A landscape with many valleys, sampled at points; each row gives a point and its height.
From any point a ball takes the steepest step (drop divided by distance) to one of its 5 nearest points. It stops when none of these is lower. Distance is the straight distance between rows; heights are no part of it.
q_608 h=458: [ 1.38 -0.28  0.52 -1.72  3.04 -1.82  1.32  3.24 -3.41  2.25 -1.85 -1.73
 -1.58  0.12  0.14 -0.42  0.28 -2.41 -0.73 -3.51 -1.23  2.25  3.38  6.96
 -2.21  3.61]
q_470 h=95: [ 1.15 -1.18 -2.60 -1.31 -0.36  3.16 -1.05 -0.28  1.79 -3.54  1.46 -1.96
  0.06 -2.18 -2.82  3.11  0.07  1.62  2.84  0.76  2.04  1.30 -1.44  1.04
  4.40  0.27]
q_536 h=301: [-2.01 -0.79 -1.55  2.76  0.32  2.43 -1.19 -1.98  1.22 -0.53  1.45  1.50
 -2.01  0.82  2.08 -1.37  0.11  0.74 -2.58 -0.58 -1.76  0.43 -2.69 -1.74
  0.12 -2.09]
q_197 h=146: [-0.74 -1.29  0.67 -0.70 -0.06  0.70 -1.08  2.69 -1.96 -2.03 -0.24  0.82
 -0.42  0.85 -1.83  0.23  3.53 -0.51  0.19 -0.85  0.72  0.90  1.03  1.07
  1.57  0.52]
q_630 h=576: [ 1.65  2.98  1.47 -0.37  2.60 -4.53  2.81  0.44 -2.28  3.18 -1.14 -1.46
  1.22  1.43  1.28 -2.90 -0.48  0.39  0.69 -1.82 -0.62  0.67  3.34  2.95
 -4.30  0.51]
q_233 h=109: [ 0.72 -0.58 -1.60 -2.17 -1.90  1.37 -0.61  0.27 -0.38 -2.62  0.39 -1.69
  1.75 -3.32 -2.45  3.65 -0.57 -0.90  3.72  1.88 -0.07 -2.60 -0.34  0.19
  3.79  1.36]
q_47 h=681: [-1.10  1.78  2.02  0.02  0.34 -3.76  0.64  2.31 -2.54  0.87 -2.52 -1.03
  1.45  2.03 -2.69 -0.99 -1.44  0.91 -0.35 -1.76 -0.03  1.32  0.04  1.37
 -2.35 -0.56]
q_821 h=494: [-2.24  0.72  1.55  1.96  0.74 -0.16  0.10 -1.01  0.18 -0.67  0.61 -0.18
 -0.54  3.28 -1.75 -0.34  1.50  1.83 -0.39 -0.01 -0.06  2.50 -1.67 -0.68
 -0.65 -2.78]
q_481 h=493: [ 1.06 -0.45  0.11 -2.36  0.90 -0.44  0.53  5.08 -2.37  0.89 -1.68 -1.13
 -0.07 -0.64 -1.86  1.34  0.03 -2.84  0.60 -0.26  0.15  1.58  2.55  3.94
  0.12  3.56]
q_863 h=112: [ 0.31 -1.24  0.64 -0.94 -1.28  1.58 -0.71  0.19  0.41 -1.38  0.26 -0.28
  0.00 -0.91 -1.86  0.80  0.55 -1.33  1.55  0.40  1.07 -0.82  1.10 -0.34
  3.44  0.05]
q_969 h=529: [ 1.61  1.00  0.15  0.21  3.73 -3.49  1.88 -0.07 -1.58  3.45  0.58 -0.42
  0.64  1.96  2.41 -4.74  1.70  2.47 -0.20 -0.78  0.39  0.47  3.71  1.97
 -4.94  1.08]
q_358 h=193: [-1.33  0.48 -0.20 -3.17 -1.60  0.48 -0.59  4.15 -1.85 -2.45 -1.28 -1.12
  1.54 -2.17 -2.48  3.56  0.06 -3.20  2.50  1.67 -0.56  0.22  0.92  1.52
  3.04  2.85]
q_857 h=477: [ 1.30  1.68  1.56 -1.41  4.28 -4.51  2.36  1.84 -4.59  1.23 -1.11 -1.81
  0.31  1.16 -0.28 -0.33 -1.56 -0.97 -0.40 -1.38 -1.26  1.05  3.84  6.63
 -3.33  2.46]
q_609 h=119: [ 0.56 -0.44  0.19 -1.56 -0.55  0.75  0.35  2.29  0.08 -1.63  0.18  0.24
 -0.29  0.01 -2.24  1.37  1.45 -1.44  1.17  0.24  0.68 -0.52  0.32  0.38
  1.88  0.52]
q_294 h=96: [ 0.13 -1.37 -1.36 -1.12 -0.88  3.40 -1.43 -3.58  3.29 -0.19  1.09  0.24
 -2.04 -2.04  2.52  2.33 -0.88 -2.11 -1.29  1.84 -1.90 -0.36 -1.73 -3.67
  3.62  1.20]
q_864 h=772: [ 1.08  2.26  2.22  1.68 -0.23 -2.54  1.05  0.42 -0.56  2.19 -1.69  0.10
  1.89  1.95  0.67 -4.14 -1.85 -0.38 -0.16 -0.70  0.02 -0.80  1.25 -0.68
 -3.62 -1.84]
q_883 h=155: [-0.56 -1.24 -0.75  0.42  0.53  2.71 -1.21 -1.06  0.75 -1.78  0.98  0.42
 -0.80  0.69 -2.21  0.34  0.90  1.46  1.62 -0.29  1.82  1.26 -2.09  0.26
  1.77 -1.85]
q_494 h=589: [-0.24 -0.89  0.53 -1.09 -2.23  0.00 -0.44 -1.45  1.70  0.85 -1.41  0.64
  2.38 -3.09  1.43  0.07 -2.24 -1.33  0.19  1.50 -0.79 -3.89 -0.96 -2.78
  0.07  0.09]
q_726 h=103: [-0.22  0.47 -0.03 -0.88  2.79 -0.22 -0.01  2.98 -2.34  1.07  0.28  1.47
 -1.21  2.38  2.04 -2.17  4.42  0.23  0.00 -0.73 -0.41  0.47  2.43  2.93
 -1.81  1.96]
q_483 h=66: [ 2.64 -0.56 -0.95 -0.77  0.71 -0.24  0.78  1.40 -1.25  2.54 -0.30  0.37
 -0.84  0.22  3.20 -3.00  2.98 -1.35 -0.78  1.47  0.52 -1.06  2.99  0.39
 -1.04  1.26]
q_781 h=602: [ 1.18  1.00  0.89 -0.10  0.47 -1.68 -1.12  1.33 -0.87  1.34 -1.88 -0.01
  1.62 -0.65  1.38 -1.35 -0.10 -1.11  0.23  0.52 -0.68 -2.15  1.24 -1.04
 -1.14  0.29]
q_384 h=261: [-0.19  1.69 -0.25 -0.33  2.51 -1.40  1.48  2.89 -2.76  1.34  0.00  0.92
  0.56  2.96  0.84 -1.35  2.85  2.37 -1.46 -2.25  0.45  3.18  2.83  3.56
 -3.06  1.40]
q_178 h=599: [ 1.18  2.90  4.13  1.43  0.91 -6.99  2.55 -0.34 -2.94  1.93 -2.22 -0.87
  2.01  2.29 -1.41 -1.99 -2.75  2.18 -1.14 -1.66  0.09  2.39  0.78  3.48
 -4.79 -1.02]
q_930 h=131: [-0.25 -0.26 -2.36  2.71  0.30  3.19 -1.36 -0.91  0.76 -0.91  2.12  1.61
 -2.33  0.53 -0.01 -1.01  3.94  0.58 -2.28  0.00 -0.22  0.44  0.45 -1.76
  0.71 -1.86]
q_960 h=570: [ 1.17  2.06  2.15 -0.39  0.45 -4.74  1.65  1.49 -1.96  2.41 -1.83 -1.29
  1.05  1.11 -0.49 -2.39 -0.61 -0.94  0.35 -0.95  0.06  0.21  2.80  2.38
 -3.48  0.86]
q_725 h=534: [-2.55 -0.06 -0.04  2.53  1.34  1.47 -0.90 -2.67  1.34  0.27  0.79 -0.09
 -1.13 -0.39  1.43 -1.46 -2.57  0.63  0.71 -0.04 -2.10  0.06 -3.04 -1.14
 -1.09 -1.67]
q_645 h=367: [ 0.45 -0.19  0.31  0.08 -1.17  0.28 -0.70  0.17  0.65  1.25  0.16  0.28
 -0.17  0.47  0.50 -1.86  0.85 -0.25 -0.68 -0.03  0.10 -1.20  0.31 -1.40
 -1.13 -0.10]
q_177 h=712: [-0.25  1.70  3.14  0.31 -0.91 -3.28 -0.04  2.34 -2.15  1.08 -2.56 -0.97
  2.39  0.97 -2.71  0.65 -1.58 -1.92  1.15  0.59  1.12  0.72  0.27  0.53
 -0.79  0.31]
q_438 h=323: [-0.93  1.22  2.14  1.11 -0.23 -1.87 -0.89  0.57 -0.66 -0.58 -0.78 -0.30
  0.39  1.94 -3.78  1.11  0.78  1.56  0.39 -1.98  1.74  1.48 -1.90  2.19
 -0.13 -2.39]
q_193 h=396: [ 0.37 -0.77  0.46 -1.14 -1.66  0.52 -1.36  1.10  0.97 -0.24 -1.46 -0.60
  1.16 -1.98 -1.62  0.04 -1.05 -1.15  0.68  1.31 -0.56 -2.21  1.14 -1.98
  0.89  0.34]
q_515 h=213: [-0.68 -1.50 -0.66 -0.04 -1.67  2.20 -1.50 -0.92  0.85  1.04  0.54  0.81
 -1.10 -1.32  1.57 -1.41  0.14 -1.22 -1.47  0.70 -0.16 -2.01  0.56 -3.28
  1.10 -0.70]
q_352 h=626: [-0.29  2.30  0.32  1.81  2.83 -3.97  3.01  1.23 -1.74  1.78  1.08  1.23
  1.17  4.08  2.46 -2.39  2.32  4.47 -1.36 -2.20  1.00  2.82  2.39  2.18
 -4.90  0.87]
q_899 h=104: [ 1.13 -0.19 -2.22 -1.00 -1.59  2.16 -0.43 -2.05  1.70 -1.70  0.43 -2.03
  0.16 -1.94 -2.50  3.37 -3.19  1.20  2.41  0.67  1.65 -0.38 -2.70  0.46
  3.77 -0.39]
q_199 h=332: [ 0.48  0.05  0.79 -0.68 -0.74 -0.41 -0.14 -1.13  0.63 -0.45  1.03 -0.55
  0.88 -0.23 -2.87  1.27 -1.78 -0.65  1.60  0.31  0.40 -0.98 -1.11 -1.21
  1.12 -1.63]
q_387 h=156: [ 0.29 -2.28 -0.56 -0.53 -0.49  1.62 -1.58  2.08 -2.14 -0.99  0.49  1.74
 -1.18 -0.40  0.40 -0.38  5.13 -1.06 -0.36  1.97  1.57 -1.06  1.58 -1.01
  1.31  1.82]
q_447 h=204: [-0.98 -0.61 -0.67  0.44  0.75 -0.21 -0.48  1.78 -2.23 -0.59  0.32  0.52
 -1.29  2.98 -2.36 -0.23  2.49  1.28 -0.41 -2.26  0.71  1.03 -0.30  2.58
 -0.52 -0.61]
q_637 h=134: [-0.55 -0.69  0.26 -0.03 -1.84  1.88 -0.28 -3.60  3.70 -0.20 -0.07  2.85
 -1.87 -3.23  4.46  0.72 -1.46 -2.03 -1.71  2.23 -3.32 -2.25 -1.43 -5.33
  2.41  0.00]
q_205 h=118: [-0.59 -2.19 -0.99  1.78 -0.41  1.30 -2.70 -1.03  2.35 -1.00  0.79  2.27
 -2.61 -0.95  2.91  0.82  1.48 -0.01 -2.54  0.74 -1.02 -0.09 -0.79 -2.03
  1.12 -0.98]
q_905 h=478: [-1.21  1.15 -0.91  2.87  1.58 -0.59  1.01  0.58 -2.07  0.96  2.02  1.22
  0.53  1.87  2.66 -2.11  2.69  3.04 -1.68 -1.50  0.14  2.22  0.41  1.31
 -2.73 -1.39]
q_360 h=419: [ 0.10  1.99  0.00 -0.25  3.20 -2.89  2.48  1.14 -2.65  1.35  0.60 -1.48
 -0.63  2.44  1.67 -2.27  1.13  0.94 -0.31 -1.63  0.21  1.99  4.10  3.55
 -4.95  2.05]
q_231 h=469: [-1.78 -1.14  0.38  0.60 -0.29  0.59  0.11 -1.27  2.62  0.82 -0.09 -1.30
  1.69 -1.33  0.19 -0.47 -2.50 -0.89 -0.62 -0.22 -1.08 -2.00 -1.88 -2.86
 -0.20 -1.55]
q_803 h=220: [ 0.44  0.22  0.50 -0.89  0.27 -0.78 -0.58  2.37 -1.96  0.39 -0.70  0.54
  0.74  1.85  0.25 -2.04  1.64 -0.63 -0.15 -0.41  1.48  0.24  1.64  1.31
 -0.82  1.58]
q_83 h=198: [-1.24  0.41  2.36 -1.10  0.29 -1.00  0.62  3.31 -1.34 -0.47 -0.36 -0.97
  1.05  1.48 -4.12  0.67  1.07 -0.91 -0.15 -0.51  1.65  1.75  0.02  3.02
  0.84 -0.18]
q_394 h=370: [ 1.23  0.41 -1.53 -1.71 -2.87  1.26 -0.44 -2.27  2.80 -0.85 -1.30 -1.19
  0.27 -3.75  0.23  4.56 -3.78 -0.06  2.14  2.05  0.18 -3.58 -1.37 -2.19
  3.52  0.38]
q_44 h=527: [-0.87  2.16  2.05  1.31  0.33 -1.63  0.32 -0.33 -0.45  0.88 -0.60  0.34
  1.02  1.40 -2.81 -1.65 -0.54  0.45 -0.33 -1.68 -0.20  0.17 -1.26 -0.33
 -1.78 -3.40]
q_421 h=595: [ 0.40 -0.06 -0.67  3.45  1.10 -1.34  1.19 -1.11 -0.30  1.93  1.17  0.59
 -0.08  1.24  4.69 -3.04  0.87  1.33 -2.76 -0.78 -2.20 -0.59  0.17 -2.23
 -2.61 -2.07]
q_110 h=88: [-0.52 -1.62 -1.59  0.75  0.02  4.78 -3.24 -1.69  1.73 -2.10  2.51  1.72
 -2.65 -0.47  0.89  1.08  3.06  0.79 -1.14  0.41  1.07  0.09 -0.96 -1.21
  2.53 -0.08]
q_669 h=410: [-1.33  1.57 -0.03  0.96  1.33 -1.65  1.17  1.86 -2.87  0.29  0.52 -0.45
  1.04  2.84  0.71 -1.09  2.85  3.06 -1.56 -0.64  0.50  1.86 -0.32  1.92
 -2.26 -1.98]
q_762 h=556: [ 1.56  3.07  2.61 -1.39  2.38 -6.80  2.45  0.77 -2.69  4.05 -2.58 -2.46
  1.38  1.74 -0.63 -1.65 -2.67 -1.71  0.13 -1.67 -0.34  0.58  3.20  3.36
 -3.63  1.77]
q_183 h=614: [-2.27  0.15  0.33  2.91  0.63  0.67 -0.21 -3.10  1.41  0.84  0.33  0.16
  0.12 -0.06 -1.48 -0.56 -0.76  1.28  0.32 -0.06 -0.47  0.72 -1.75 -0.05
 -1.54 -3.39]
q_21 h=79: [ 0.89 -1.08 -3.38 -0.89 -2.78  3.21 -2.45 -2.75  3.40 -1.36 -0.86 -1.42
  0.97 -3.32 -1.70  2.79 -5.14  1.02  1.32  0.08  0.74  0.89 -3.65 -0.65
  3.49  0.00]
q_865 h=528: [-1.29  2.92  0.77  2.41  2.44 -2.84  2.10  0.77 -1.45  1.60  0.76  0.21
  1.14  2.70  0.78 -2.04  1.14  4.18 -0.94 -1.99 -1.09  2.47  1.18  1.23
 -4.78 -1.48]
q_300 h=108: [ 0.02 -2.66 -0.84 -1.12  0.66  2.90 -1.51 -0.55  1.40 -2.97  1.21 -1.56
 -1.03 -1.44 -2.89  1.49  1.51  1.39  1.31  0.20  1.25  0.86 -1.35  0.37
  2.72 -0.16]
q_275 h=114: [ 1.08 -0.25 -1.04 -3.26 -3.06  1.21  0.75  2.07  0.53 -2.31  0.19 -2.60
  0.49 -3.71 -2.47  5.48  0.14 -1.72  4.63  2.47 -0.47 -2.10 -0.86  1.35
  3.94  2.06]
q_922 h=113: [ 0.88 -0.96 -3.92 -0.87 -1.08  4.40 -0.71 -2.25  3.47 -2.05  0.66 -0.59
  0.36 -2.58 -2.03  1.77 -1.89  1.03  1.32  0.57  1.46  1.75 -2.39  0.32
  4.31 -1.22]
q_365 h=483: [ 1.98  0.51  1.28 -0.84  1.15 -2.41  1.15  1.82 -1.41  0.99 -0.50  0.19
  0.85  1.27  1.09 -2.01  1.00 -0.65  0.48 -0.06  0.36  0.16  3.22  0.95
 -2.47  2.58]
q_317 h=550: [ 0.87  2.18  0.38  0.71  2.41 -3.13  1.89  1.09 -2.05  2.14 -0.53  0.69
  1.59  2.49  1.43 -3.36  0.66  2.15 -0.46 -1.26  0.83  1.91  1.45  1.91
 -3.47 -0.54]
q_272 h=238: [-0.32  0.49 -0.23  1.30  1.96 -0.78  1.33  1.14 -2.59  1.06  2.00  1.23
 -1.48  2.41  1.82 -0.94  3.98  3.15 -1.74 -1.67  1.06  2.11  1.98  2.10
 -2.33  0.30]
q_22 h=560: [-0.94 -0.58  1.23  1.70 -0.31 -0.24 -0.11 -2.62  0.91  1.49 -0.34 -1.64
  2.00  0.36 -2.05 -0.73 -3.15 -0.13  0.38 -0.94  0.09  0.14 -2.04 -1.08
 -1.95 -3.51]
q_334 h=669: [-0.28  0.75  1.67 -0.34 -1.32 -1.64  0.45 -0.71  0.19  1.81 -0.48  0.01
  1.92 -0.38  0.44 -1.71 -2.40 -1.80  0.03  0.80  0.32 -2.44 -0.02 -2.21
 -1.73 -1.29]
q_721 h=350: [-0.62  2.68  0.30 -0.71  2.74 -2.80  2.17  2.50 -3.83  0.69 -0.54  0.96
 -0.07  2.90 -1.45  0.10  0.53  1.74 -2.31 -3.02  0.45  3.59  2.03  5.92
 -2.46  1.08]
q_770 h=165: [ 0.84 -2.27 -0.89 -1.41 -1.48  2.37 -0.81 -1.07  2.21 -0.89  0.47  1.81
 -0.85 -2.87  1.98  0.89  1.31 -1.49 -0.99  2.82  0.88 -2.77  0.92 -3.10
  2.66  0.85]
q_407 h=182: [ 1.05  0.23 -1.86 -0.39 -1.67  1.58 -1.38 -2.83  2.56 -0.72  0.85 -0.33
  0.27 -2.55  1.44  2.23 -2.53 -0.57 -0.04  1.09 -1.80 -2.18 -1.78 -2.27
  2.35  0.13]
q_67 h=329: [-1.97 -1.53 -0.72  1.44  0.89  2.16  0.61 -3.15  2.31 -1.03  3.00  2.05
 -2.21  1.26  4.92 -0.94 -2.83 -0.92 -3.18  0.45 -2.57  0.35 -2.84 -2.62
  0.32 -1.48]
q_715 h=227: [-2.11 -1.61 -2.04  0.30 -0.28  3.44 -1.76 -4.20  3.81  0.66  1.32  1.32
 -0.60 -1.12  1.29  0.70 -5.66  0.88  0.35  1.47 -1.44  0.78 -3.30 -2.49
  2.24 -0.29]
q_579 h=110: [-0.76  2.13  0.59  2.29  1.57 -2.03  1.53  0.75 -0.70  1.47 -0.03  0.56
  0.66  2.90  0.69 -1.87  1.76  2.51 -1.47 -1.85 -0.39  1.39  0.41  1.05
 -3.86 -2.08]
q_393 h=167: [-0.52 -1.64 -0.23  0.83 -0.46  1.85 -0.63 -2.63  2.12 -0.88  0.42  0.42
 -0.50 -1.82 -0.09  1.45  0.11  0.11 -0.72 -0.38  0.56 -1.05 -1.39 -1.64
  1.22 -0.77]
q_942 h=366: [ 0.48 -1.75 -0.89  0.91 -0.97  0.66  0.91 -0.04  0.47  1.32 -0.53  1.15
 -1.01 -1.07  5.55 -3.04 -0.71 -1.88 -2.00  1.41 -0.97 -2.03  0.77 -3.03
 -1.27  1.35]
q_457 h=634: [-0.62  3.45  2.94  2.04  0.97 -3.87  2.65 -0.14 -1.25  0.15 -1.31  0.25
  1.41  2.78 -2.02  0.20 -0.67  3.31 -0.28 -1.31 -1.32  2.58 -0.20  0.62
 -3.47 -2.81]
q_463 h=262: [-0.08  0.26  0.80 -1.61 -1.75 -1.26 -0.73  1.98 -0.94 -1.62 -0.74 -0.51
  1.67 -1.13 -3.46  1.75 -1.03 -1.20  2.31  0.76  1.04 -0.27  0.73  0.32
  1.13  0.54]
q_677 h=403: [ 0.85  1.13  1.52 -1.80  1.64 -3.55  2.75  3.14 -3.99  0.53 -3.16 -0.59
  0.79  0.58 -1.99  0.13 -1.89 -1.94 -1.28 -2.25  0.04  2.55  1.15  5.62
 -2.83  1.12]
q_928 h=259: [ 1.18 -0.21 -0.23 -0.89 -1.39  1.28 -0.28 -2.19  3.16 -2.23  1.15 -0.31
  0.11 -2.88 -1.17  2.09 -0.83 -0.72  1.30  1.72  0.25 -2.53 -1.32 -3.10
  2.42 -0.06]
q_774 h=85: [ 0.65 -1.66 -2.70  0.02 -0.30  5.04 -2.42 -2.10  2.90 -2.41  2.03  1.23
 -2.06 -1.01 -0.16  2.20  2.79  0.90 -0.20  1.02  1.90 -0.21 -0.53 -1.48
  4.30  0.41]
q_7 h=164: [ 0.87 -1.17 -1.44 -0.41 -2.32  2.30 -0.06 -1.91  2.49  0.15 -0.05  1.99
 -2.83 -3.43  3.99  1.64  1.08 -1.89 -2.21  3.35 -1.28 -2.94  1.37 -4.83
  3.52  2.60]
q_778 h=86: [ 1.40 -1.73 -0.89 -1.82 -2.37  2.77 -1.10  0.38  0.99 -2.91  1.13 -1.16
 -0.14 -2.51 -2.13  3.69  1.40 -0.47  3.17  1.41  1.53 -0.48 -0.61  0.36
  4.14  0.27]
q_487 h=347: [-1.07 -1.15 -1.46 -0.25 -0.34  1.48 -0.88 -2.29  1.95 -0.11 -0.57 -0.94
  0.01 -0.82 -1.82  1.01 -5.12  0.27  0.16 -1.12  0.11  1.24 -3.17 -1.13
  0.83 -2.21]
q_893 h=98: [-1.80 -1.02 -2.44 -0.30 -0.95  4.62 -1.35 -3.91  4.33 -0.98  0.73  1.66
 -3.17 -1.10  4.34  1.48 -3.67 -1.22 -1.89  0.86 -2.04 -0.07 -3.20 -2.69
  3.59  1.52]
q_244 h=89: [ 0.02 -1.77 -1.90  0.25 -0.79  3.62 -2.30 -1.50  2.40 -1.70  1.66  0.77
 -2.26 -1.93  0.79  1.62  0.90 -0.38 -0.19  0.68 -0.48 -0.88 -1.96 -1.87
  3.78  1.05]
q_566 h=711: [ 0.76  1.68  2.11 -0.02 -1.22 -3.24  0.37  0.59 -0.43  1.35 -3.24 -1.18
  1.87  0.51  0.01 -0.68 -2.16 -0.42  1.09 -0.21  0.05 -0.83  0.17 -0.87
 -1.62  0.05]
q_357 h=279: [ 1.53 -0.35 -0.46 -0.18  1.98 -1.73  1.19  0.61 -1.14  1.66  0.17 -0.40
 -2.18  2.62  3.71 -3.90  1.89 -0.83 -0.14  0.60  0.33 -0.02  3.63  2.11
 -2.71  1.81]
q_760 h=57: [ 0.84 -1.11 -0.05 -1.46 -2.90  1.32 -0.95  1.46  1.09 -2.46  1.16 -0.59
  0.57 -2.69 -1.72  2.97  0.66 -0.79  2.48  3.23  0.35 -3.09 -0.59 -1.27
  3.42  2.34]
q_517 h=101: [ 0.68 -0.61 -1.42 -1.13 -1.55  0.69 -1.65  0.26  0.39 -2.98  1.13 -1.99
  0.69 -1.29 -2.85  3.30 -0.03 -0.27  2.82  0.68  0.77 -0.53 -1.14  0.25
  3.05 -0.62]
q_806 h=102: [-0.27 -2.51 -2.64 -0.49 -1.04  4.33 -1.49 -3.52  3.09 -1.43  1.09  1.06
 -2.52 -2.04  1.34  0.66 -1.78  0.16  0.15  1.60 -0.73  0.75 -3.54 -1.69
  2.70  0.36]
q_963 h=489: [ 1.41  0.15 -0.89 -1.91 -2.54 -0.15 -0.78 -1.59  0.92 -1.14 -1.42 -1.11
  2.04 -3.20 -2.07  1.57 -2.36 -2.05  2.39  2.00  0.10 -3.53 -2.22 -1.66
  2.42 -1.03]
q_347 h=655: [-1.68  0.63  1.07  2.61 -0.18 -1.26  0.78 -2.39 -0.63  1.92 -0.60 -0.95
  2.35  1.03 -0.44 -1.03 -2.13  1.09  0.09 -1.46 -1.57  1.71 -1.14 -1.08
 -3.02 -3.40]
q_968 h=442: [-2.26 -1.50 -0.42  1.53 -1.22  1.67 -0.21 -2.88  1.74  1.07  0.57  1.85
 -1.69 -0.37  4.69 -1.86 -2.29 -1.76 -3.22 -0.16 -2.67  0.02 -2.36 -3.04
 -0.90 -1.19]
q_454 h=162: [ 1.42 -1.38 -0.51 -0.36 -2.49  0.75 -1.12 -0.32  1.12 -1.66 -0.37 -0.63
  1.27 -2.97  0.60  1.62  0.20 -1.48  0.52  2.02 -0.40 -3.40  0.15 -2.05
  2.33  1.36]
q_293 h=219: [-1.51  0.96  1.81 -0.07  0.83 -0.22 -0.43  1.41 -0.55 -2.39  0.56  0.45
  0.11  1.95 -4.39  1.26  1.36  0.10  1.63 -1.31  1.65  1.47 -0.89  3.21
  1.72 -0.55]
q_615 h=163: [-1.24 -0.33  0.62 -1.10 -0.75  0.11 -0.73  1.07  0.09 -1.38  0.36 -1.12
  0.44  0.26 -3.86  2.69  0.69 -0.12  1.74  0.52  1.39  0.43 -1.05 -0.46
  1.82 -0.10]
q_952 h=633: [-0.45  0.67  1.89  2.37  0.34 -2.79  1.34 -1.70 -1.44  1.35 -0.48  0.20
  0.66  2.47  1.40 -2.14 -0.47  1.71 -0.07 -1.54 -0.79  1.44 -0.61 -1.43
 -3.12 -1.92]
q_801 h=549: [-0.58  0.10  1.55  0.77 -0.80 -1.45  0.22 -0.40  1.06  0.62 -1.41 -0.59
  1.57 -0.13 -1.80  0.61 -3.32  0.81  1.45  0.26  0.36 -1.63 -1.38 -1.89
 -0.21 -1.02]
q_599 h=111: [ 0.19  0.90  0.84 -1.39  1.42 -0.48  0.79  4.19 -3.42  0.33 -0.66 -0.54
 -0.10  2.26 -0.49 -0.84  3.88 -0.15 -0.22 -1.43  1.11  1.52  2.43  3.23
 -1.68  1.84]
q_232 h=291: [ 0.41  1.68  1.43 -0.44  1.53 -1.66  1.98  2.06 -2.92  2.06 -1.80 -1.11
 -0.20  2.11 -0.65 -1.14  0.59 -0.28 -0.01 -2.29  0.40  1.49  2.40  3.22
 -1.98  1.22]
q_354 h=160: [-1.38 -1.44 -0.93  1.55  0.42  3.05 -1.00 -1.93  3.14 -0.69  2.06  2.17
 -2.70 -0.19  2.74  0.57 -0.83 -1.37 -1.97  0.72 -1.39 -1.51 -3.09 -2.95
  1.57  0.12]
q_736 h=125: [-1.20 -0.23  0.37  2.58  0.83  0.97 -0.85 -0.09 -0.10  0.43  1.67  1.11
 -1.24  1.12  2.58 -2.50  2.39  2.31 -1.84 -1.17  0.15 -0.14 -0.41 -1.34
 -2.21 -1.69]
q_355 h=151: [ 1.92 -2.34 -0.45 -1.07 -1.23  0.67 -0.69  2.23  0.39 -0.25  0.97  0.98
  0.00 -0.48 -0.13  0.73  1.44 -2.14  0.37  1.45  1.02 -2.54  1.59 -1.86
  1.36  2.48]
q_950 h=161: [ 2.04 -2.22 -1.18 -2.00 -1.94  3.53 -0.22  1.73  0.19 -1.83 -0.24  2.32
 -2.58 -2.98  2.47  2.05  4.94 -1.67 -0.28  3.07  0.40 -2.31  2.39 -2.80
  3.35  3.51]

Call two points neighbours if one is among the 5 nearest of the other. Go from one point of each pair to the other, from neighbour to neighbour, staying as low as possible. Name the highest point that can't be avoided.
q_726, q_760: q_803
q_774, q_736: q_930
q_760, q_579: q_272
q_21, q_760: q_899
q_774, q_21: q_300

Where does a ball stop that starts at each point below?
q_463: q_760
q_22: q_774
q_950: q_760
q_178: q_726
q_801: q_760
q_630: q_726
q_44: q_760
